The views of a scene show one set of named points, each view turned or mirrored, and shifted as a whole, with a little noise and some points left out.
In the rows, zero is written as 128.

Scene 1
View 1
<209>: [152 135 125  82 188 104 111 106 114 120 132 143 123 100 134 121 138 117
  98 144 141 138 127 126  79 155]
<239>: [165 144 116  75 175 112 108 106 115 129 134 111 151 126 112 110 133 140
 100 164 160 134 160 167  98 153]
<112>: [127 142 127 112 138  99  99 138  85 130 114 125 135  86 118 108 126 113
 114 177 123 159 125 145  95 134]
<249>: [146 143 121 103 139  96  97  92  99 122 114 154 112 127 121 134 153  86
 132 129 119 154 185 128  92 168]
<200>: [169 148 124  76 177 121  91 102 117  91 136 137 110 135 144 121 134 113
 101 135 137 148 152 127  78 155]
<84>: [166 171 115  73 160 142 108 125 136 111 129 106 142 157 143 103 127 128
  91 144 130 143 153 135  92 144]
<47>: [137 144 120 110 136  99 100 111  94 130 116 136 128 110 113 119 133  99
 125 149 129 158 162 146 102 160]
<111>: [146 162 127  92 153 127 110 121 127 106 119 146 114 133 154 122 136  89
 102 120 103 152 141  96  84 155]
<93>: [166 150 114  78 145  99  96  80  96 133 126 118 136 161 106 122 173 121
 132 158 127 141 201 145  96 144]
<231>: [163 146 127  82 196 133 103 123 127  87 137 133 117 108 148 114 106 116
  88 132 158 149 125 141  85 167]
<74>: [145 170 110 109 111 130  97 132 111 131 110  97 159 147 106  99 113 117
 123 158 137 163 188 179 118 153]
<202>: [160 141 122  87 167 107  88 106  94 106 129 126 118 122 124 119 139 118
 120 159 140 148 159 150  82 147]
<154>: [144 150 115 111 154 134 111 136 127 119 117 118 151 107 114 103  75 115
 100 144 177 158 156 193 122 188]
<167>: [121 145 120 120 116  85 112 108  94 151 104 147 133 103 114 125 153  88
 132 146 104 152 161 121 101 152]
<100>: [151 168 114  93 144 140 118 142 135 129 119 101 162 133 124  94 106 125
  91 154 144 149 147 161 111 151]
<55>: [167 153 121  72 165 119  92 123 104 112 132 102 136 137 130 107 144 138
 103 177 131 145 143 141  80 119]
View 2
<167>: [124 129 128 148 161 139 109 116 140 134 128  93 125 150 110 117 144  92
 127 135 160 123 135 128 128 138]
<202>: [112 133 152  95 143 128 126 141 160 142 145 129  97 128 115 122 153 104
 140 137 101 152 104 112 110 152]
<200>: [117 137 145  85 138 136 124 144 156 127 146 121 125 132 111 133 135 114
 156 127  95 171  90  93  88 163]
<74>: [137 111 137 111 133 119 122 130 145 144 147 168  91 117 104  87 160 146
 128 119 142 146 136 168 101 115]
<93>: [102 152 143  88 143 126  92 106 175 137 169 152  99 151 117 119 167 112
 113 111 136 148 125 114 105 149]
<112>: [143 123 132 120 158 122 138 163 134 137 116 113 100 116 113 123 154  87
 141 143 129 134 114 148 143 136]
<47>: [121 123 148 125 152 133 125 125 143 138 139 108 111 133 112 109 146 103
 134 140 128 138 126 133 112 137]
<100>: [147 117 140  94 139 114 129 156 125 123 141 157 116  98 121 105 139 134
 137 110 123 166 111 163  94 119]
<209>: [124 138 145 101 155 128 124 152 139 121 135 107 130 121 126 132 132  91
 143 128 108 158  96 120 108 150]
<84>: [137 134 130  77 135 122 119 153 144 113 142 157 127 118 112 126 140 138
 146  97 115 181  98 124  82 138]
<154>: [136  91 177 107 137 122 147 136 115 143 151 134 112  84 133  80 124 132
 145 137  96 161 120 170  87 111]
<249>: [104 132 143 131 146 149 110 104 159 141 149 100 123 159 105 112 138 106
 133 135 133 142 126 101 102 151]
<239>: [116 134 164  74 148 113 120 141 145 129 163 151 104 101 140 115 151 102
 126 114 100 162 107 147 104 138]
<55>: [129 144 126  70 145 113 122 163 159 128 135 151  97 121 115 137 168 110
 137 119 110 162  95 125 116 154]
<111>: [135 133 118 114 143 145 119 146 143 113 126 104 152 144  98 136 123 122
 158 121 124 166  98  95  89 150]
View 3
<167>: [136 154 138 109 130 116 142 121 140 171 131 107 122 150 114  98 110 143
 126 111 127 111 119 115 110 134]
<209>: [129 132 151  97 156 102 120  95 163 144 173 137 104 127  97 128 152 162
 128  96 133 121 123 131 127 101]
<74>: [150 134 119 119 152 133 140 109 148 110 102 124 150 174 126 123 171 102
 164  99 124 138 138 149 107 111]
<231>: [122 129 154  95 177  97 128  80 173 131 184 158 104 131  97 167 191 173
 139 109 139 139 131 144 136 105]
<112>: [117 153 143  92 158 114 137  97 169 141 146 107 143 144 123 124 134 133
 119 103 144  90 142 113 116  99]
<200>: [123 117 138 109 156  98 136  96 148 140 175 169  88 139 102 147 165 167
 146  89 129 124 125 148 140 112]
<202>: [123 122 118 101 148 110 138 101 150 146 151 151 115 149 111 136 166 155
 138  84 140 113 135 140 144 101]
<55>: [121 112 127 108 158 106 122  94 157 112 155 144 106 146 106 127 162 130
 145  56 139  95 142 140 130  77]
<100>: [150 129 152 109 166 120 120  91 165  95 139 127 134 146 108 133 180 118
 153  96 124 146 137 149  99  97]
<111>: [131 129 164 122 165  90 143  99 145 140 179 152  79 134 105 138 131 158
 148 109 116 119 115 134 107 138]
<93>: [143 109 101 114 117 119 132 123 124 148 127 146 102 160 100  93 150 138
 153  60 125 122 120 154 145 107]
<84>: [141 102 142 121 161 104 120  96 142 106 164 159  88 142 100 131 167 133
 163  70 120 128 125 156 118 103]
<154>: [147 150 141  91 163 128 132  86 177 122 124 125 163 156 111 160 209 139
 143 135 136 169 139 149 117 107]
<239>: [144 119 127  92 146 119 108  97 159 124 143 135 126 146  93 123 189 144
 140  72 140 142 136 146 143  77]
<249>: [132 138 122 113 127 113 152 122 130 180 141 142 105 156 110 119 132 161
 137 109 123 129 115 135 132 143]
<47>: [133 147 130 102 140 116 141 110 151 160 133 125 130 152 117 123 146 148
 132 109 131 124 128 128 125 120]
View 4
<112>: [126 129 132 177 152 142 161  92  98 133 134 135 161 137 148  88 135 162
 172  83 118 144 170 108  80  93]
<249>: [ 91 109 137 174 133 137 164 111  83 156 159 112 138 143 175  96 142 127
 139 142 114 142 110 135  91  80]
<231>: [108 144 148 165 190 174 191 108  64  98 143 130 172 121 123  62 169 165
 148  94 102 149 107 128 100  90]
<74>: [115 106 119 185 155 158 110 100  66 139 139 156 128 112 155 109 123 166
 133  98  84  83 146 125 116  64]
<47>: [103 122 127 179 145 142 163  96  82 155 150 124 140 132 159  89 132 148
 158 115 107 128 136 130  91  78]
<93>: [109 127 153 178 141 143 115 136  84 145 120 113 139 126 194 103 150 115
 139 134 110 112 120 113 112  59]
<55>: [132 137 155 170 168 159 129 127  89 108 112 133 168 127 155  91 155 144
 149  88 112 134 150  95 103  78]
<200>: [104 129 156 161 173 163 169 127  77 107 140 125 170 130 148  81 167 139
 138 111 110 153 108 118  99  87]
<167>: [113 111 118 184 116 120 153  91  96 162 153 116 125 143 168 102 125 147
 159 124 125 141 136 129  70  95]
<209>: [123 142 140 171 160 147 171 107  82 120 134 119 156 133 146  79 161 159
 158 104 122 152 121 118  84  97]
<84>: [127 124 140 172 175 165 127 127  71  88 124 144 149 114 140  97 165 161
 120  97 111 128 113 115 106  91]
<202>: [102 129 154 168 163 157 162 116  86 133 135 122 167 133 158  80 149 135
 155 107 100 133 136 112 106  68]
<154>: [108 142 110 192 182 169 167  72  43 139 150 150 126 101 118  68 129 204
 161  81  75  79 123 148 115  71]
<239>: [126 161 148 182 174 161 139 116  68 124 110 119 148 113 155  73 155 158
 163  97 104 103 121 113 117  66]
<100>: [133 132 123 185 174 162 127 102  61 109 129 153 134 107 131  91 143 186
 137  82 100 102 126 123 107  86]
View 5
<167>: [141 124 132  96 112 145 140 122 150 132  94 127 133 119 115 114 167 106
 150 117 142 143 146 151 127 119]
<74>: [155 117 149 154 105 149  94  95 155 136 105  80 122 149  96 147 162 152
 174 162 136 105 165 177 124 150]
<47>: [144 116 119 111 106 137 130 103 140 125 100 117 131 136 106 130 143 130
 151 144 145 127 148 145 122 130]
<154>: [133 102 111 143 107 125 128  73 152 136 128  86 147 188  79 148 110 160
 176 149 147 102 180 154 106 163]
<100>: [154 116 115 139 127 117 123 101 154 147 121  81 132 183  88 136 152 158
 166 170 147 105 165 196 130 166]
<55>: [174 112  96 116 136 123 123 107 129 133 102  97 122 148 111 138 159 157
 130 205 163 119 126 190 143 148]
<231>: [145 105  77 102 125  94 152  92 139 134 133 116 137 201  96 133 107 169
 129 190 155 121 136 165 134 132]
<93>: [159 135 123 116 116 127  94 119 133 102  75 118 105 122 115 131 167 131
 151 189 144  81 133 158 149 118]
<111>: [147 115 124  87 122 107 145 128 151 148 132 128 121 183 107 110 148 145
 129 165 137 142 128 181 154  95]
<202>: [155 112 101 110 113 126 121  97 130 117 101 116 126 145 111 141 133 153
 132 190 155 119 131 154 133 126]
<209>: [150 118  85  95 133 109 152 111 140 131 113 117 133 165 104 120 141 141
 135 166 158 126 136 166 138 134]
<112>: [158 107 100 110 123 147 147  96 129 145 108 102 150 126 112 135 157 134
 142 143 167 160 144 172 116 158]
<200>: [152 113 100  95 119 103 136 108 138 126 119 126 121 178 105 130 128 160
 124 199 147 116 123 166 147 112]
<239>: [153 121  83 121 133 112 118  98 134 114  95  97 124 158 100 137 138 151
 156 185 163  79 149 166 129 161]
<249>: [137 126 131  93 101 128 127 114 144 114  96 137 120 136 113 123 144 124
 142 150 135 120 133 133 138  95]
<84>: [163 120 113 121 130 104 121 114 151 143 121  96 114 184  96 128 152 163
 145 196 144 100 140 199 152 136]

In a view up to two points have been moved. Name them for each view, in the order of its rows, or write none.
view 1 -> <209>
view 2 -> none
view 3 -> <84>
view 4 -> <112>, <154>
view 5 -> none
